Points, in no order, along strands that fork and pass close to each other.
(in the rows, 128 means zero)
Points whose rows are less than 102 apart are linked; no others are. Some points are linked to none.
vepe: |  90 | 129 | 119 | 138 | 185 | 119 | 183 | 121 | 111 | 129 | 137 | 147 | 129 | 131 | 108 |  69 | 164 | 185 | 114 | 111 | 130 | 114 | 122 |
dugez: | 161 | 120 | 116 | 206 | 122 | 138 | 144 | 161 | 181 | 216 | 153 |  94 | 148 |  98 | 124 | 139 | 124 | 133 | 127 | 126 | 140 | 152 | 142 |
Rez: | 167 | 159 | 107 |  96 |  80 | 133 | 129 | 123 |  93 |  93 | 148 | 133 | 122 | 159 | 130 | 170 | 116 | 112 | 115 | 184 | 118 | 111 | 120 |
fuf: |  87 | 156 | 108 | 134 | 167 | 147 | 191 | 113 | 115 | 136 | 151 | 129 | 136 | 150 | 132 |  99 |  89 | 223 |  94 | 125 | 106 | 104 | 118 |
vepup: | 120 |  89 | 106 | 121 | 105 | 109 | 158 |  92 | 126 | 132 |  95 | 173 | 101 |  79 | 135 | 131 | 169 |  95 | 159 | 109 | 160 | 104 | 164 |
neb: | 138 | 103 | 126 | 184 | 147 | 123 | 168 | 137 | 181 | 218 | 131 | 125 | 151 | 120 | 139 | 129 | 134 | 154 | 108 | 121 | 143 | 113 | 143 |
nuze: | 148 | 185 | 125 | 133 |  88 | 137 |  64 | 177 | 128 | 103 | 143 |  84 | 124 | 159 | 134 | 149 |  78 | 112 | 115 | 145 |  79 | 161 |  99 |
kedu: | 112 | 135 | 113 |  70 |  90 | 157 | 127 | 133 | 138 | 107 | 143 | 100 | 145 | 125 | 167 | 172 | 112 | 138 | 137 | 140 | 120 | 151 | 109 |
Zirub: | 109 | 146 | 155 | 140 | 173 |  96 | 162 | 133 | 128 | 136 | 158 | 126 | 133 | 105 |  59 |  76 | 127 | 156 |  88 | 106 | 126 | 152 | 109 |
Zize: | 108 | 158 | 142 | 133 | 111 |  89 | 129 | 158 | 193 | 182 | 123 | 105 | 158 | 105 | 116 | 130 |  93 | 134 | 102 | 104 | 120 | 136 | 119 |
Ger: | 138 |  91 | 150 | 153 | 128 | 140 | 118 | 156 | 176 | 165 | 123 | 119 | 139 | 108 | 130 | 141 | 144 | 113 | 143 | 109 | 151 | 148 | 142 |
papo: | 171 |  99 | 125 | 170 | 125 | 108 | 155 | 144 | 132 | 190 | 108 | 147 | 120 | 110 |  98 | 112 | 154 | 114 | 113 | 110 | 151 | 114 | 163 |
veru: | 119 |  76 | 135 | 169 | 165 | 135 | 161 |  98 | 110 | 179 | 134 | 150 | 126 | 118 | 157 | 153 | 148 | 117 | 127 | 138 | 130 |  97 | 143 |
lezug: |  96 | 101 | 119 | 110 | 134 | 153 | 180 | 116 | 163 | 180 | 128 | 127 | 147 |  96 | 145 | 145 | 101 | 183 | 127 | 106 | 147 | 124 | 141 |
kurip: | 138 | 113 | 140 | 146 | 142 |  95 |  85 | 120 | 124 |  94 | 125 | 121 | 121 | 167 | 136 | 144 | 174 |  79 | 145 | 164 | 119 | 104 | 115 |
zukur: | 170 |  81 | 152 | 140 | 106 | 141 | 119 | 108 | 116 | 157 | 140 | 133 | 124 | 109 | 125 | 168 | 133 |  68 | 136 | 147 | 154 | 138 | 133 |
zup: |  89 | 108 | 110 |  96 | 123 | 165 | 132 | 120 | 113 |  76 | 107 | 181 | 112 | 154 | 157 | 114 | 134 | 139 | 159 | 101 | 117 | 126 | 136 |
riveb: | 113 | 121 | 165 | 158 | 168 |  74 | 129 |  97 | 110 | 130 | 136 | 145 | 138 | 160 | 121 | 106 | 130 |  97 | 110 | 127 | 118 |  97 | 125 |
kotuz: | 114 | 130 | 139 | 172 | 162 | 191 | 102 | 162 | 142 | 143 | 171 |  63 | 131 | 118 | 185 | 146 | 120 | 195 | 124 | 143 |  88 | 140 | 105 |
voti: |  99 | 108 | 148 | 115 | 149 | 170 | 105 | 136 | 162 | 137 | 136 |  98 | 159 | 119 | 191 | 156 | 108 | 161 | 149 | 122 | 120 | 139 | 120 |
zokab: |  98 | 171 | 114 | 119 | 104 | 137 | 107 | 197 | 164 | 130 | 146 |  88 | 142 | 121 | 146 | 136 |  96 | 134 | 117 |  98 |  71 | 157 |  92 |
mozo: | 126 | 133 | 130 | 167 | 155 | 189 |  89 | 182 | 126 | 115 | 175 |  81 | 131 | 136 | 165 | 127 | 130 | 146 | 131 | 123 |  95 | 168 | 106 |
nuve: | 151 | 129 | 140 |  87 |  99 | 121 | 103 | 151 | 163 | 121 |  98 | 130 | 131 | 113 | 170 | 160 | 125 | 135 | 135 | 145 | 136 |  98 | 149 |
Div: | 121 | 118 | 121 | 150 | 154 |  93 | 190 | 112 | 148 | 196 | 125 | 135 | 144 |  99 | 116 |  89 | 140 | 171 | 101 | 115 | 153 |  96 | 140 |
pibib: | 176 | 136 | 143 |  99 |  66 | 104 | 106 | 129 | 114 | 112 | 125 | 139 | 107 | 136 |  85 | 168 | 110 | 105 | 101 | 176 | 129 | 117 | 124 |
notok: | 101 | 162 | 137 | 104 | 126 | 114 |  98 | 132 | 151 |  95 | 129 | 115 | 156 | 175 | 124 | 110 |  74 | 120 | 124 | 102 | 101 | 153 | 116 |
ves: |  84 | 153 | 145 | 100 | 119 |  90 | 117 | 162 | 179 | 127 | 118 | 109 | 137 | 129 |  96 | 109 | 100 | 135 | 114 |  87 | 106 | 145 | 115 |
dif: | 127 | 105 | 118 |  91 | 112 | 116 | 168 | 104 | 118 | 144 | 111 | 148 | 119 | 101 | 145 | 144 | 137 | 131 | 136 | 132 | 151 |  96 | 149 |
kope: | 135 | 150 | 135 | 106 | 115 | 131 |  88 | 107 | 117 |  61 | 119 | 154 | 129 | 174 | 116 | 111 |  88 |  92 | 126 | 116 | 115 | 140 | 120 |
raka: | 122 | 202 | 122 | 128 | 111 | 124 | 141 | 146 | 112 | 132 | 159 | 116 | 144 | 169 | 144 | 125 |  64 | 159 | 103 | 133 |  92 | 127 | 116 |
fitur: |  94 | 138 | 140 |  91 | 159 | 115 | 167 |  99 | 108 | 106 | 114 | 154 | 118 |  56 |  85 |  94 | 166 | 129 | 160 | 110 | 163 | 143 | 124 |
ped: | 119 | 137 | 115 |  63 |  95 | 113 | 111 | 126 | 148 |  79 | 123 | 123 | 142 | 150 | 129 | 160 | 125 | 110 | 140 | 149 | 132 | 135 | 110 |
rof: | 114 | 130 | 158 | 161 | 142 | 125 | 128 | 152 | 150 | 168 | 178 | 116 | 157 | 139 | 128 | 136 | 101 | 128 |  88 | 118 | 101 | 148 |  97 |
kaz: |  75 | 152 | 107 | 106 | 143 | 167 | 170 | 129 | 125 | 107 | 176 | 118 | 152 | 141 | 122 | 102 |  85 | 168 | 115 |  91 | 113 | 163 | 106 |
rer: | 133 |  96 | 100 | 124 | 126 |  91 | 130 | 139 | 121 | 131 |  84 | 149 | 103 | 134 | 151 | 133 | 203 | 126 | 128 | 134 | 127 |  75 | 147 |
rivi: | 156 | 190 | 130 | 118 |  85 | 126 | 101 | 151 | 113 | 121 | 148 | 117 | 133 | 170 | 147 | 160 |  80 | 132 | 107 | 164 |  97 | 126 | 115 |
tuv: |  85 |  78 | 127 | 119 | 143 | 147 | 132 | 111 | 143 | 132 | 116 | 142 | 135 | 118 | 159 | 152 | 176 | 116 | 169 | 116 | 152 | 134 | 126 |
zul: | 148 |  90 | 149 | 160 | 136 | 145 | 156 | 104 | 122 | 193 | 157 | 124 | 146 | 110 | 139 | 162 | 127 | 110 | 133 | 145 | 159 | 129 | 133 |
bonu: | 130 | 165 | 142 | 133 | 129 |  82 | 158 | 130 | 165 | 179 | 111 | 111 | 136 |  54 |  50 |  79 |  95 | 155 | 106 | 104 | 150 | 146 | 141 |
Bez: | 153 | 125 | 175 | 106 |  92 | 102 | 111 | 108 | 120 | 141 | 136 | 125 | 133 | 126 |  95 | 155 |  78 |  91 | 108 | 144 | 129 | 144 | 116 |
liv: | 137 |  80 | 154 | 156 | 150 | 109 |  80 | 107 | 130 | 116 | 119 | 152 | 115 | 124 | 161 | 148 | 170 |  65 | 144 | 137 | 121 | 105 | 135 |
Bulan: |  97 | 170 | 101 | 129 | 157 | 186 | 158 | 100 | 103 |  90 | 157 | 132 | 149 | 160 | 125 |  72 |  62 | 146 | 126 | 100 | 138 | 168 | 121 |
vefip: | 148 | 126 | 114 | 115 | 108 | 128 |  60 | 115 | 131 |  39 | 100 | 166 | 113 | 169 | 145 | 132 | 120 |  81 | 137 | 153 | 110 | 111 | 134 |
fisi: | 162 | 128 | 164 | 126 | 122 | 118 |  59 | 134 | 161 | 120 | 120 |  94 | 131 | 101 | 188 | 158 | 139 | 122 | 156 | 166 | 145 |  96 | 138 |
bebo: | 180 | 131 | 125 | 171 | 101 |  90 | 123 | 109 | 157 | 200 | 112 | 104 | 146 | 124 | 115 | 163 | 132 |  87 | 158 | 177 | 160 | 115 | 147 |
Sepu: |  94 | 140 | 148 | 139 | 172 |  78 | 145 | 125 | 132 | 123 | 131 | 140 | 134 | 145 |  86 |  81 | 147 | 136 | 116 | 111 | 125 | 114 | 119 |
Zed: |  96 | 123 | 132 | 147 | 164 | 116 | 137 |  82 |  88 |  70 | 119 | 184 | 107 | 152 | 134 |  86 | 146 |  95 | 140 | 104 | 108 | 112 | 137 |
terig: | 116 |  93 | 165 | 123 | 129 | 141 | 125 | 145 | 124 | 122 | 130 | 156 | 122 | 126 |  84 | 116 | 139 | 106 | 129 |  79 | 140 | 180 | 124 |
Pimi: | 113 | 203 | 118 | 149 |  89 | 108 | 120 | 177 | 122 | 172 | 164 | 107 | 133 | 144 | 133 | 135 |  83 | 155 |  82 | 129 |  64 | 133 |  98 |
pasom: | 108 | 122 |  64 | 119 | 129 | 164 | 153 | 137 |  94 |  94 | 118 | 127 | 107 | 177 | 149 | 149 | 187 | 156 | 148 | 145 | 117 | 110 | 128 |
muzal: | 137 | 173 | 118 |  98 | 130 | 113 | 187 | 132 |  72 | 146 | 145 | 114 | 133 |  90 |  93 | 107 | 128 | 188 |  90 | 130 | 130 | 127 | 120 |
meni: | 157 | 126 | 112 | 136 | 106 | 132 | 131 | 172 | 140 | 186 | 126 |  88 | 129 | 104 | 162 | 164 | 155 | 171 | 119 | 151 | 134 | 114 | 138 |
zarip: | 136 | 175 |  66 | 129 | 116 | 149 | 138 | 151 | 114 |  79 | 120 | 132 | 111 | 199 | 140 | 107 | 116 | 123 | 131 | 123 | 143 | 122 | 151 |
Zur: | 174 |  87 | 137 | 133 | 118 | 155 |  97 | 110 | 112 | 122 | 143 | 112 | 117 | 103 | 162 | 180 | 167 |  98 | 155 | 184 | 153 | 122 | 119 |
bor: | 112 | 119 | 132 | 167 | 153 | 168 | 117 | 155 | 155 | 171 | 157 |  44 | 127 |  77 | 179 | 149 | 149 | 195 | 136 | 145 | 129 | 123 | 113 |
dezi: | 125 |  85 | 158 | 146 | 138 | 117 | 122 |  76 | 155 | 156 | 114 | 164 | 151 | 109 | 142 | 128 | 106 |  67 | 152 | 105 | 154 | 132 | 143 |
mora: | 127 | 170 |  62 | 106 | 107 | 149 | 173 | 158 |  86 |  91 | 122 | 125 | 107 | 169 | 115 |  97 | 141 | 167 | 117 | 120 | 124 | 130 | 142 |
Giz: | 150 | 106 | 103 | 100 | 102 | 158 | 121 | 168 | 133 | 135 | 129 |  87 | 113 | 107 | 152 | 173 | 194 | 155 | 144 | 157 | 144 | 127 | 128 |
gafu: | 159 | 116 | 125 | 131 | 121 | 165 |  73 | 132 | 108 |  73 | 163 |  87 | 115 | 126 | 155 | 160 | 186 | 120 | 155 | 188 | 143 | 139 | 100 |
refu: | 120 | 138 | 138 | 138 | 151 | 129 | 186 | 100 |  99 | 170 | 148 | 146 | 137 | 132 | 139 | 120 |  88 | 193 |  79 | 137 | 117 |  88 | 127 |
garun: | 124 | 170 |  86 | 153 | 120 | 180 |  87 | 163 | 134 |  88 | 143 |  98 | 136 | 182 | 150 | 116 |  94 | 108 | 135 | 108 | 118 | 172 | 120 |
fik: | 105 | 106 | 165 | 143 | 168 | 131 | 124 | 125 | 145 | 134 | 158 | 140 | 165 | 157 | 129 | 114 | 116 | 117 | 111 |  98 | 123 | 153 |  99 |
mef: | 129 | 127 | 138 | 108 | 133 |  96 | 128 |  83 |  75 |  66 | 121 | 161 |  86 | 104 |  74 | 104 | 145 |  83 | 126 | 138 | 124 | 120 | 136 |
vagub: | 109 |  95 | 136 | 143 | 146 | 177 | 112 | 137 | 143 | 146 | 145 |  64 | 124 |  84 | 172 | 165 | 178 | 167 | 171 | 147 | 164 | 148 | 116 |
Figi: | 129 | 112 | 114 | 112 | 120 | 157 | 100 | 157 | 133 |  93 | 136 | 111 | 119 | 139 | 144 | 162 | 179 | 126 | 158 | 149 | 134 | 146 | 111 |
nokov: | 144 | 145 | 108 | 151 | 137 |  87 | 182 | 100 | 155 | 170 |  89 | 143 | 141 |  59 |  65 |  59 | 133 | 133 | 159 | 107 | 176 | 128 | 160 |
pusug: | 118 | 147 | 133 | 116 |  82 |  71 |  96 | 145 | 179 | 167 | 106 |  78 | 120 | 119 |  76 | 163 | 120 | 108 | 118 | 151 | 130 | 149 | 122 |
Bom: | 117 | 119 | 143 | 120 | 128 | 116 |  72 | 144 | 144 | 101 | 129 | 102 | 127 | 162 |  89 | 138 | 143 |  93 | 127 | 127 | 113 | 169 |  97 |
Toz: | 122 | 125 | 170 | 102 | 130 | 114 | 141 |  74 |  99 | 129 | 155 | 139 | 157 | 122 | 113 | 124 |  87 | 100 | 123 | 121 | 135 | 141 | 104 |
gef: | 121 | 131 | 129 |  99 | 104 | 150 | 126 | 188 | 155 | 144 | 131 | 115 | 125 | 117 | 156 | 136 | 104 | 161 | 118 |  95 |  98 | 136 | 133 |
Fike: | 145 | 100 | 134 | 104 | 118 | 133 |  94 | 139 | 134 |  92 | 100 | 162 | 108 | 131 | 187 | 144 | 140 | 116 | 142 | 132 | 114 |  86 | 156 |
Bar: | 134 | 142 | 156 | 112 | 134 | 155 | 153 | 140 |  97 | 106 | 156 | 151 | 122 | 125 | 100 |  87 |  77 | 142 | 102 |  81 | 108 | 162 | 130 |
riluf: | 145 | 152 |  91 | 130 | 115 | 148 |  97 | 143 | 127 |  61 | 111 | 139 | 116 | 192 | 171 | 129 | 128 | 110 | 139 | 154 | 120 |  97 | 142 |
Lon: | 174 | 112 | 136 | 133 | 101 |  77 | 133 | 143 | 118 | 155 |  89 | 143 |  86 | 113 |  59 | 112 | 147 | 118 | 100 | 125 | 145 | 116 | 152 |
fulo: | 171 | 138 | 139 | 147 | 104 |  69 | 122 | 124 | 122 | 190 | 114 | 119 | 129 | 135 | 121 | 159 | 138 | 105 | 108 | 172 | 138 |  85 | 134 |
suz: | 139 | 126 | 114 | 131 | 126 | 179 | 132 | 125 |  79 | 116 | 159 |  90 | 139 | 167 | 163 | 177 | 131 | 136 | 139 | 174 | 116 | 135 | 104 |
nav: |  92 | 123 | 121 | 138 | 159 | 191 | 131 | 153 | 154 | 140 | 146 | 100 | 142 | 142 | 181 | 155 |  95 | 197 | 119 | 123 |  90 | 131 | 111 |
Vira: | 129 | 117 | 120 | 124 | 101 | 124 | 156 | 150 | 174 | 172 | 121 | 127 | 134 |  89 |  94 | 114 | 125 | 125 | 131 |  87 | 153 | 161 | 153 |
reluf: | 131 | 140 | 136 |  76 | 114 | 100 | 161 | 106 | 133 | 125 | 112 | 131 | 121 |  63 |  70 | 104 | 119 | 124 | 141 | 111 | 161 | 137 | 143 |
daga: | 153 | 138 | 146 | 135 | 113 | 150 | 100 | 165 | 118 | 151 | 173 |  74 | 132 | 110 | 139 | 171 | 139 | 126 | 124 | 148 | 117 | 163 |  98 |
tese: |  84 | 127 |  61 | 145 | 152 | 169 | 163 | 101 |  83 |  87 | 107 | 151 |  99 | 186 | 158 | 125 | 145 | 144 | 160 | 125 | 129 |  99 | 149 |
lel: | 115 | 109 | 126 | 109 | 124 | 153 | 146 | 115 | 159 | 177 | 126 | 100 | 156 | 105 | 186 | 178 | 107 | 159 | 148 | 144 | 137 | 114 | 137 |
Tib: | 158 | 148 | 118 | 128 |  98 | 160 |  47 | 147 | 135 |  60 | 127 | 106 | 125 | 170 | 115 | 142 | 103 |  96 | 127 | 161 | 107 | 166 | 108 |
Bel: | 117 | 139 | 127 | 137 | 180 |  93 | 185 |  96 | 156 | 168 | 117 | 134 | 149 |  51 |  90 |  65 | 148 | 162 | 134 | 112 | 170 | 116 | 135 |
kan: | 130 | 181 | 113 | 144 |  94 | 103 |  86 | 181 | 139 | 112 | 127 |  88 | 102 | 177 |  87 | 135 | 109 | 118 | 100 | 136 |  79 | 154 | 111 |
ziz: |  89 | 140 |  89 | 161 | 164 | 151 | 153 | 102 |  92 |  74 | 122 | 162 | 113 | 187 | 138 |  80 | 130 | 116 | 142 | 110 | 140 | 123 | 145 |
gebid: | 135 | 130 |  72 |  89 | 103 | 124 | 147 | 161 | 108 |  99 | 111 | 126 | 110 | 161 | 114 | 126 | 181 | 156 | 116 | 139 | 123 | 112 | 126 |
doz: |  80 | 109 | 109 | 141 | 171 | 162 | 164 | 129 | 137 | 139 | 143 | 132 | 140 | 171 | 150 | 128 | 118 | 191 | 115 | 120 | 107 | 115 | 113 |
Mimis: | 142 |  95 | 118 | 160 | 137 | 114 | 186 | 108 | 113 | 172 | 104 | 167 | 102 |  79 | 113 | 103 | 155 | 116 | 138 | 101 | 152 | 100 | 173 |
Rirud: | 139 | 104 | 152 | 127 | 128 |  96 | 122 | 126 |  97 | 109 | 111 | 158 |  83 | 130 |  56 | 108 | 160 |  87 | 117 | 118 | 132 | 123 | 138 |
vef: |  70 |  87 | 135 | 125 | 174 | 153 | 145 | 101 | 136 | 136 | 137 | 149 | 151 | 138 | 155 | 128 | 129 | 144 | 141 | 104 | 131 | 139 | 113 |
Ruv: | 152 | 171 | 152 | 114 | 146 |  86 | 136 | 126 |  92 | 100 |  99 | 140 |  92 | 115 |  65 |  78 | 117 | 144 | 106 | 131 | 118 | 118 | 140 |
Tazuk: | 122 | 117 | 139 | 171 | 172 | 116 | 109 | 133 | 115 | 108 | 136 | 138 | 138 | 197 | 144 | 124 | 149 | 106 | 134 | 133 | 108 | 111 | 120 |
Dob: | 114 | 181 | 106 | 110 | 159 | 133 | 181 |  93 |  72 |  90 | 140 | 133 | 130 | 144 | 121 |  82 | 108 | 158 | 131 | 143 | 127 | 115 | 125 |
nasik: | 171 |  97 | 146 | 110 |  91 | 127 |  72 | 113 | 127 |  91 | 132 | 142 | 113 | 129 |  95 | 172 | 135 |  68 | 115 | 182 | 132 | 131 | 113 |
bub: | 124 | 123 | 136 | 107 | 134 | 137 | 166 |  93 |  87 | 145 | 139 | 139 | 132 | 136 | 155 | 144 |  95 | 155 | 121 | 141 | 119 |  90 | 137 |
Gug: | 143 | 137 |  82 | 133 | 103 |  85 | 175 | 103 | 182 | 179 |  93 | 130 | 157 |  96 | 105 | 102 | 132 | 135 | 169 | 115 | 165 | 114 | 167 |
Guso: | 114 | 157 | 118 |  91 | 154 | 134 | 169 | 110 |  76 |  77 | 124 | 147 | 114 |  99 |  96 |  85 | 151 | 147 | 146 | 122 | 133 | 134 | 126 |
Fanap: |  87 | 108 | 127 |  65 | 116 | 117 | 127 | 105 | 156 | 109 | 119 | 141 | 143 | 119 | 145 | 148 | 149 | 108 | 159 | 113 | 151 | 137 | 114 |
Gazi: | 146 |  89 | 133 | 105 | 101 | 118 | 111 | 102 | 120 |  91 | 110 | 193 |  98 | 104 | 149 | 148 | 133 |  74 | 131 | 125 | 123 |  90 | 148 |
kep: |  89 |  80 | 133 | 161 | 170 | 127 | 150 |  89 |  88 | 121 | 135 | 176 | 108 | 133 | 152 | 122 | 153 | 109 | 129 | 112 | 112 | 104 | 137 |
pel: |  80 | 110 |  96 | 116 | 144 | 185 | 115 |  95 | 124 |  74 | 107 | 153 | 141 | 176 | 189 | 136 | 131 | 127 | 176 | 123 | 124 | 131 | 124 |
zuben: | 162 | 105 | 158 | 154 | 115 | 125 |  80 | 185 | 157 | 152 | 117 | 101 | 108 | 111 | 109 | 148 | 148 | 112 | 124 | 125 | 125 | 145 | 142 |
zusi: | 129 | 132 | 123 |  80 |  91 | 115 | 150 | 153 | 140 | 136 | 127 | 125 | 121 |  97 |  89 | 134 | 133 | 139 | 115 | 104 | 136 | 144 | 132 |
gini: |  95 | 171 |  88 | 161 | 149 | 184 | 132 | 137 | 133 | 107 | 145 | 123 | 146 | 188 | 154 |  90 |  71 | 134 | 117 |  90 | 136 | 164 | 133 |
tuga: | 138 | 105 | 166 | 153 | 138 | 140 |  64 | 131 | 186 | 154 | 127 |  97 | 158 |  96 | 154 | 142 | 128 | 100 | 164 | 123 | 154 | 167 | 129 |
sepo: | 125 | 118 | 123 | 165 | 151 | 219 | 110 | 135 | 103 | 117 | 165 | 105 | 143 | 167 | 166 | 139 |  88 | 147 | 128 | 125 | 107 | 172 | 105 |
kuno: | 106 | 172 | 133 | 167 | 125 | 114 | 145 | 169 | 132 | 160 | 189 | 118 | 135 | 130 |  92 | 107 |  88 | 148 |  63 | 109 |  77 | 149 |  82 |
rubid: | 154 |  86 |  68 | 148 | 110 | 117 | 164 |  98 | 131 | 183 |  87 | 129 | 121 | 100 | 165 | 152 | 174 | 126 | 155 | 146 | 158 |  86 | 163 |
Bufor: | 155 | 104 | 138 | 100 |  94 | 111 |  99 |  73 | 102 |  74 | 127 | 170 | 120 | 123 | 115 | 148 | 117 |  61 | 116 | 152 | 125 | 110 | 120 |
tavuv: | 133 | 113 | 169 | 128 | 138 | 108 | 149 |  99 | 136 | 163 | 134 | 151 | 140 |  97 | 111 | 113 |  89 | 108 | 121 | 106 | 148 | 124 | 144 |
zug: | 110 | 118 | 136 | 104 | 121 |  60 |  89 | 106 | 166 | 110 |  85 | 123 | 108 | 145 |  82 | 130 | 142 |  93 | 127 | 142 | 133 | 117 | 131 |
Rodiz: | 123 | 126 | 110 | 113 | 121 |  80 |  99 | 141 | 143 |  98 |  98 | 122 | 117 | 160 | 113 | 142 | 185 | 106 | 130 | 145 | 127 |  97 | 126 |
Misi: | 145 |  99 |  83 | 150 | 126 | 130 | 156 | 140 | 131 | 206 |  92 | 112 | 136 | 111 | 165 | 158 | 161 | 172 | 130 | 148 | 156 |  91 | 145 |
ged: | 132 |  84 | 163 | 120 | 119 | 164 |  70 | 140 | 143 | 106 | 116 | 157 | 130 | 124 | 125 | 134 | 137 |  87 | 147 |  96 | 138 | 181 | 120 |
Buraz: | 167 | 130 | 141 | 187 | 110 | 140 |  97 | 198 | 163 | 190 | 144 |  78 | 116 |  78 | 130 | 145 | 133 | 130 | 115 | 121 | 121 | 150 | 133 |
ladir: | 134 | 166 | 144 | 139 | 106 |  60 | 131 | 137 | 177 | 193 |  94 | 114 | 140 | 102 |  87 |  98 |  88 | 147 |  95 | 105 | 135 | 115 | 150 |
lun: | 132 |  99 | 110 | 130 | 112 | 172 |  75 | 116 | 113 |  40 | 110 | 185 | 100 | 155 | 157 | 138 | 157 |  78 | 150 | 134 | 122 | 128 | 127 |
nakot: | 170 | 123 |  88 | 172 | 103 |  91 | 154 |  98 | 170 | 184 |  93 | 125 | 153 | 119 | 119 | 132 | 143 |  90 | 185 | 145 | 150 | 105 | 169 |
Zes: | 133 | 186 | 119 | 104 | 125 |  94 | 151 | 121 |  88 |  99 | 129 | 127 | 116 | 157 | 105 | 104 | 115 | 139 | 117 | 144 | 122 | 104 | 127 |
Sasup: | 121 |  99 | 115 | 121 | 130 | 205 |  70 | 119 | 116 |  53 | 110 | 152 | 122 | 154 | 186 | 144 | 154 | 121 | 173 | 136 | 130 | 150 | 117 |
nisoz: | 151 |  98 | 179 | 130 | 126 | 141 |  26 | 126 | 167 | 119 | 109 | 110 | 136 | 117 | 131 | 142 | 124 |  82 | 147 | 131 | 132 | 162 | 118 |
sog: | 153 | 139 | 107 |  88 |  84 | 117 | 128 | 162 | 110 |  89 | 121 | 128 |  92 | 141 |  76 | 123 | 144 | 133 | 108 | 128 | 115 | 143 | 130 |
Lat: | 155 | 147 | 130 | 162 | 131 | 121 | 112 | 190 | 112 | 132 | 134 | 129 | 117 | 182 | 117 | 109 | 125 | 142 |  97 | 120 |  89 | 117 | 136 |
Daru: | 125 |  85 | 153 | 137 | 156 | 156 |  94 |  92 | 105 | 114 | 148 | 136 | 159 | 155 | 150 | 149 | 149 |  87 | 150 | 136 | 125 | 154 | 100 |
fudu: | 149 | 153 | 129 | 139 | 131 | 166 |  51 | 139 | 139 |  81 | 137 |  94 | 153 | 165 | 167 | 129 | 110 | 117 | 146 | 142 | 114 | 158 | 104 |
Kem: | 108 | 119 | 152 | 113 | 132 |  60 | 118 |  88 | 158 | 121 |  84 | 153 | 111 | 100 |  89 | 103 | 130 |  87 | 143 | 111 | 150 | 101 | 147 |
dimi: | 109 | 113 | 155 | 100 | 145 | 136 | 170 |  53 |  72 | 115 | 152 | 155 | 133 |  82 | 125 | 118 | 117 | 107 | 137 | 124 | 148 | 136 | 118 |
lag: | 137 | 158 | 165 | 115 | 169 | 145 | 169 | 116 |  92 | 114 | 148 | 148 | 133 |  84 | 104 |  83 |  87 | 164 | 111 | 111 | 129 | 135 | 130 |
Pabig: | 153 | 152 | 133 | 122 | 110 |  83 | 128 | 125 | 100 | 153 | 121 | 137 | 132 | 161 | 154 | 150 | 129 | 143 | 103 | 169 | 116 |  70 | 129 |
Damem: | 123 | 150 | 108 | 120 | 120 |  94 | 179 | 144 | 120 | 189 | 131 | 111 | 145 | 103 | 113 | 110 | 140 | 186 |  87 | 123 | 133 | 117 | 115 |
Mer: |  88 | 112 | 163 | 135 | 164 |  84 | 119 |  80 | 117 |  97 | 100 | 183 | 112 | 104 | 106 |  84 | 152 |  91 | 143 |  92 | 130 | 113 | 134 |
meno: | 145 | 173 | 149 |  87 | 158 | 116 | 183 | 100 |  89 | 134 | 121 | 136 | 128 |  48 | 111 | 100 | 117 | 171 | 125 | 140 | 143 | 112 | 136 |
Rikug: | 168 | 132 | 157 | 132 | 139 |  97 | 162 | 123 |  84 | 150 | 114 | 149 | 101 |  82 |  68 |  89 | 134 | 135 |  98 | 121 | 145 | 110 | 151 |
Vumo: | 134 | 121 | 139 | 107 | 121 | 170 | 140 | 155 | 111 | 114 | 135 | 148 | 118 | 146 | 152 | 122 |  87 | 154 | 118 |  96 | 104 | 142 | 144 |

Follow the links from the first point to the second, and from the first to the third. Name the last point that the two ways share.
Rodiz / dugez / Giz => Zed
kan / ped / Rirud => vef
raka / Buraz / Sasup => zusi
Sepu / bub / kope => gebid
Bufor / ped / vepup => vef
papo / Zirub / veru => Zed
gini / Ruv / mef => Lon
nakot / papo / Zed => zusi
pibib / mef / mozo => doz

A fork is a point with three links. Follow the links from the first point to the second and name the forks in between, in order.
nuze / sepo => rivi > vef > doz > nav > kotuz
mef / zug => Lon > zusi > gebid > Zed
Pabig / kurip => Div > Ger > zusi > gebid > Zed > Rodiz
Sepu / Zize => kurip > Rodiz > Zed > gebid > vefip

Name the points in between on the shortest way along the links from the first point to the second, in order.
Rodiz / vef => zug > Kem > Mer > Zed > ziz > tese > pasom > gebid > sog > zusi > reluf > fitur > Guso > Dob > Zes > Ruv > Rikug > Lon > papo > Mimis > vepup > dif > bub > refu > fuf > doz
nakot / Sepu => Gug > nokov > Bel > Div > neb > dugez > Buraz > zuben > Ger > Vira > zusi > sog > gebid > pasom > tese > ziz > Zed > Mer > Kem > zug > Rodiz > kurip > Tazuk > riveb
rubid / veru => Misi > meni > Giz > Figi > gafu > Zur > zukur > zul
pel / bonu => Sasup > lun > vefip > kope > notok > ves > Zize > ladir
gini / vepup => garun > fudu > Tib > nuze > rivi > raka > Pimi > kuno > rof > fik > vef > doz > fuf > refu > bub > dif
dimi / kaz => Toz > Bez > pibib > Rez > rivi > nuze > Tib > fudu > garun > gini > Bulan
